Each row is a point on a landscape with many peaks, with its height.
A climber steps from a point to the highest of its 2 nearest points, and stops where none of them is higher. Distance is the straight distance between rows; heights are no part of it.
mekul h=390: [13, -10, 16, -25, -2, -13, 14, 25, -28, 16, 24, -35, -8, 19, -14, 24, -16, 7, 3, -76, 26, -15, -10]
vize h=188: [34, 15, 15, 5, 23, 3, -10, 17, -24, -25, 7, 26, 6, 13, 0, 10, -13, -16, 75, 54, 18, -1, 30]
Zodev h=416: [-24, -8, -11, -39, -10, -47, -8, 15, 5, 24, -22, -57, 16, 5, -2, 0, -5, 3, -59, 17, 12, 48, -33]
bitib h=323: [0, 21, 10, -10, -24, -12, 5, -1, 1, -17, 41, 31, -23, -20, -32, 28, -2, 0, 26, 31, 6, -1, 37]
vidak h=182: [6, -21, 9, -6, -14, -31, -78, -6, 12, -47, -33, 4, 17, -7, 36, -9, -1, -27, 10, -13, -11, -19, -7]
zese h=85: [19, 20, -2, 28, -18, 55, 3, -37, 16, 12, 7, -28, -19, -13, 37, -10, 10, 8, -52, -36, -11, 6, -31]
bev h=641: [-7, 38, -10, -19, 11, 82, 13, -12, -21, 43, 15, -20, -18, 8, 35, 14, -13, 13, -14, -37, -7, 26, -35]
pob h=275: [-23, 22, 21, 47, -18, 42, -13, -25, 25, -19, -64, -25, 9, -59, 42, -14, 27, -36, -52, 11, -18, -43, -12]
vosel h=438: [-12, -13, -18, 14, -4, -25, 26, -7, 34, 3, -33, 12, -8, -34, 9, 2, 17, 8, -60, 60, -39, 10, -13]
mif h=197: [12, -5, -1, 8, -17, -31, 28, -8, 27, 5, 11, -20, -8, 6, 2, 9, 4, 18, -60, -6, -21, 16, 1]
kibi h=523: [-33, 30, 10, 34, 5, -10, 29, -9, -8, 27, -7, -34, 19, -21, -12, 11, 47, -1, -72, 26, -6, 23, 8]
rez h=221: [25, -27, 15, -16, -7, -30, -34, -11, 10, 0, -20, -7, 16, -15, 40, -7, 5, -15, -27, -29, 5, -28, -4]
mok h=499: [-23, 24, -33, -11, -16, -7, 1, 24, -12, -5, -1, -17, 1, 13, -38, -17, 5, 17, -8, -23, 2, 1, -32]
Vur h=430: [-15, 42, -25, 0, -2, -5, 27, 51, -14, -23, 21, -8, -17, 14, -48, 8, -19, 35, -5, 16, 20, 4, -17]
Vipit h=149: [-21, -22, 7, 5, -10, -28, 7, -9, 5, -5, 28, 18, -5, 8, -5, 2, 17, 1, -8, 19, -25, 21, 34]
Lataz h=180: [4, -42, 2, -50, 8, -45, 32, 11, -13, 0, -20, 0, 31, 20, -14, 6, -8, 5, -11, -37, 3, -8, 0]
Boku h=372: [-23, 19, -17, 30, -5, -5, -25, 3, 13, -11, -4, 30, 3, 15, 10, -23, 4, 13, -2, -3, -10, -17, 8]
vif h=358: [-26, -8, -33, -9, 13, -19, 4, 27, -3, 4, 4, 40, -18, 33, -42, -6, -12, 42, 24, -1, 6, -6, 16]
bav h=196: [-8, 1, -4, 6, 6, -6, -60, -1, 15, -18, -28, 9, 9, -6, 31, 1, 7, -39, 42, 43, -5, 5, 23]
Vog h=354: [-27, 23, 12, -30, -1, -4, 38, 20, -14, 1, 42, 26, -43, 8, -48, 39, -21, -10, 46, 27, 7, -3, 21]
sug h=600: [9, 44, 3, 39, 3, 3, 55, -15, -8, 19, 4, -44, 14, 1, 9, 19, 24, 20, -70, 8, -1, 30, -11]
kipi h=452: [2, -47, 9, -59, -5, 1, 12, -3, -15, 36, 8, -37, -9, -5, -6, 22, -10, 1, -7, -67, 14, 0, -18]
Fus h=376: [14, -44, -6, -10, -19, -38, 30, -20, 13, -7, -9, 21, -11, -22, 18, 7, 0, -11, -23, 55, -36, 21, 1]
podi h=388: [34, 4, 6, -22, 13, 3, -19, -8, -8, 3, -28, -13, 21, 3, 22, 14, 4, -37, 38, -51, 10, -13, -13]
pino h=172: [-12, -49, 13, -6, -28, -33, 37, -5, 6, -17, 32, -11, -2, 0, -29, 14, 0, 8, -32, -4, -19, 10, 18]
gok h=513: [-26, 20, -14, 35, -25, 8, 2, -7, 40, -2, -23, 30, -39, -16, 19, -17, 13, 26, -64, 59, -41, -6, 6]
Far h=272: [21, -9, -1, 13, 2, -21, -45, 15, -13, -27, -5, 2, 12, 18, -30, -7, 1, 5, 53, -9, -2, -14, 16]
Noz h=573: [4, -26, -4, -23, 2, -2, 41, 12, 12, -12, 22, 44, -35, 16, -15, -14, -18, 2, 32, 23, -1, 5, 41]
medu h=308: [6, 9, 3, 27, 18, -16, -55, 1, 19, -30, -17, 41, 11, 24, 31, -35, -3, 6, 18, -19, 3, -27, 17]
buza h=268: [37, -32, 19, 0, -13, -28, -12, 2, 6, -17, 13, -2, 22, 6, 6, -18, 5, -3, 9, -48, 12, -14, 24]
nud h=274: [48, -28, 41, 28, 21, -19, 15, 19, -21, -21, 26, -16, 31, 3, -24, 11, -3, -3, 66, -45, 42, -36, 32]
Pepa h=328: [23, -31, 12, -22, 0, -10, 4, -16, 21, -3, -11, 42, -15, 0, 22, 5, -17, -32, 4, 64, -21, 11, 33]
Kupem h=614: [0, 17, -18, 0, 25, 22, -12, 2, -16, 31, -17, -8, 5, 24, -1, -23, -5, 7, 20, -63, 15, -23, -34]
Lifin h=164: [3, 26, -1, 23, 29, 28, -37, -3, -14, -23, -8, 34, 22, 5, 6, -3, 9, -24, 57, 44, 6, 3, 17]
Gesi h=477: [4, 17, 3, -16, 16, 18, -2, -36, -7, 29, -24, -7, 10, 23, 42, -4, -6, -13, -6, -55, 8, -10, -24]
vifez h=652: [-32, 7, -9, -25, -15, 45, -11, -11, -19, 34, -2, -44, 7, -19, 6, 17, 12, 8, -53, -27, -6, 33, -51]
koso h=284: [39, -49, 21, -51, 9, 14, -29, 25, 17, -11, -1, 39, -25, -6, 33, -12, -16, -30, 21, 60, -3, 3, 35]
fenab h=532: [16, 41, -22, 29, 3, 65, 23, -29, -27, 38, 31, -25, -8, 14, 31, 10, -23, 16, 7, -43, 17, 7, -48]
met h=441: [2, 14, -40, 40, 30, 3, 1, 19, 2, 7, -3, -3, 2, 25, -4, -34, -18, 44, 25, -47, 26, -28, -28]
gipu h=107: [5, 13, -1, 33, -23, 20, -19, -39, 9, -19, 3, -13, 9, -10, 19, -24, 20, -11, -14, -29, -16, -3, -12]
zode h=520: [11, 46, -9, 40, 6, 38, 57, -19, -14, 25, 10, -38, 3, 18, 13, 4, 0, 14, -31, -12, 14, 11, -34]
Lepiz h=311: [-36, 20, -16, -22, 0, 5, -16, 8, -5, 13, 22, 61, -29, 15, -15, -4, 6, 27, 29, 22, 1, 0, -6]
kapo h=389: [-18, 53, -16, -3, 0, -3, 43, 12, -17, -14, 33, 20, -12, 14, -40, 14, -9, 32, 36, 27, 13, 1, -1]
kir h=459: [-30, 12, 3, -10, -5, -40, 6, 2, 3, 22, -5, -42, 19, 6, -10, 33, 25, 10, -77, 22, 0, 40, -15]
Fifib h=443: [-3, 19, -4, 24, -17, -25, -18, 1, 37, -7, -18, 35, -12, 0, 39, -18, 1, 25, -54, 17, -16, 0, 16]
biruz h=278: [-12, 1, 13, -8, 13, 3, -34, -2, -2, 13, 11, 73, -18, 18, 12, -4, -12, 18, 36, 39, 8, -6, 23]
fime h=222: [53, -15, 14, 21, 35, -2, -3, 24, -22, -20, 8, 1, 35, 14, -4, 8, -10, -12, 67, 10, 35, -17, 33]
vafa h=351: [-21, 58, -24, 29, -1, 12, 43, -7, -6, -28, 6, -7, 11, -2, -36, -4, 8, 3, 18, 24, 7, 12, -6]
nasu h=231: [11, -17, 0, -3, 20, -24, -67, 16, 4, -22, -18, -1, 5, 5, -11, -1, 10, -34, 76, 24, -4, -1, 27]
kosib h=65: [-14, 32, 9, 45, -7, 47, 22, -26, 9, 35, -22, -55, 0, -31, 16, -4, 29, 7, -65, -10, -14, -3, -22]
bik h=329: [-1, 8, -35, 40, 13, -8, -5, 0, -14, -33, 7, 5, 9, 18, -14, -23, -14, 26, 59, -10, 9, -14, -5]
mepim h=339: [-1, -18, 22, -17, -2, -36, 40, 29, -19, 1, 29, -40, -13, 8, -45, 38, -11, 16, -25, -45, 28, -6, 9]
kikip h=213: [5, -55, 13, -57, 6, -43, 49, 23, -1, -9, 0, 28, 28, -2, -28, 2, -13, -8, 7, -5, -2, -10, 30]
gel h=130: [-4, -22, 12, 21, -16, 0, -15, -32, 28, -17, 12, 3, 14, 5, 13, -14, 24, -12, 0, 4, -41, 22, 19]
pel h=49: [-6, 19, 21, 21, -4, 67, 13, 2, -6, 46, 0, -73, -13, -25, -6, 0, 24, 6, -76, 8, -12, 32, -45]
telor h=235: [-16, 4, 15, 26, -32, 1, -26, -32, 3, -28, -44, -27, 19, -75, 28, 3, 24, -33, -34, 16, -18, -8, -18]
fup h=298: [-5, 22, 8, -33, -37, 16, 20, -4, 10, -11, 40, 43, -59, -15, -32, 14, -24, 14, 6, 46, 1, 9, 3]
vugis h=325: [-42, 28, 18, 53, -12, 27, -17, -18, 31, -7, -44, 7, 4, -57, 20, -20, 20, -23, -27, 53, -13, -40, 5]
gefu h=228: [27, -9, 0, 30, -11, -19, 19, -6, 16, -16, 28, -17, -6, 3, -1, -6, 11, 11, -7, -33, 8, 8, 21]
rofen h=575: [-15, 30, -12, -14, -19, 2, -14, 8, -14, 10, -2, -32, 15, 2, -6, -5, 2, 11, -58, -15, 1, 19, -54]
Vibu h=453: [7, -26, -18, 3, 9, -7, 30, 39, 9, -9, 11, 38, -1, 13, -11, -31, -11, 18, 38, -16, 24, -21, 31]
dede h=243: [30, -48, 14, -40, 27, 31, -51, 35, -7, -2, 3, 45, -20, 18, 12, 5, -15, -29, 54, 51, 20, -8, 35]
zilu h=517: [-15, -44, -24, -46, 0, -5, -9, -21, 0, 37, -6, -31, -3, -3, 1, 10, -11, -17, -14, -46, 1, 33, -36]
tun h=330: [26, -9, 6, 16, 4, -22, 5, 10, -21, 6, 30, -22, 1, 9, -30, 19, 4, 13, 45, -65, 25, -21, 19]
beres h=320: [58, -23, 34, -16, 34, 12, -15, 4, -38, 13, -22, -18, 34, 5, 4, 4, -12, -31, 49, -57, 30, -37, -19]
futok h=450: [-24, 38, -21, 21, -17, 33, 12, -1, 17, -1, 2, 38, -33, -8, 12, -14, 3, 24, -16, 59, -15, 4, 4]
Sebe h=304: [-14, -40, 2, -11, 27, -15, -7, 8, -7, 0, 6, 32, 10, 35, -58, 6, -15, 17, 58, 14, -10, -5, 20]
gare h=245: [14, -32, 30, -31, 20, 2, -22, 8, -3, 18, 15, 62, -25, 2, -3, 5, -6, -12, 59, 33, 17, -14, 34]
Lusot h=391: [-29, 47, -16, 56, -10, 44, -1, -10, 18, -15, -10, 30, 2, -31, 20, -21, 9, -5, -7, 43, -22, -11, 21]
tad h=201: [15, -9, 0, -7, -26, -5, -59, -29, 3, -33, -42, -27, 14, -47, 46, -7, -3, -42, -11, -8, -12, 0, -30]
gino h=451: [-12, -32, -19, -47, -2, -34, 18, 8, 5, 30, -1, -70, -8, 4, -11, -3, -14, -13, -37, -25, 18, 38, -35]
suto h=773: [-8, 15, -11, -38, 20, 41, 16, -19, -25, 40, 5, -23, 14, -4, 0, 28, -8, 7, -13, -33, -30, 27, -38]
kon h=254: [5, -49, 15, -36, 22, -19, 8, 15, 4, -8, -4, 27, 31, 16, -20, -9, -11, -32, 37, 16, -12, -4, 29]

Where does a climber stop that starts at each point below?
gipu | buza
Lifin | Kupem
telor | gok
fime | zilu
fup | suto
dede | gok
bitib | suto

Call two points neighbours if one is among the 2 nearest of the other. Go from one point of each pair to the other, from neighbour to neighbour, staying as high as possible. Name the lowest point that can't be avoided.
zilu / suto | Zodev
vif / buza | vidak
suto / sug | zode
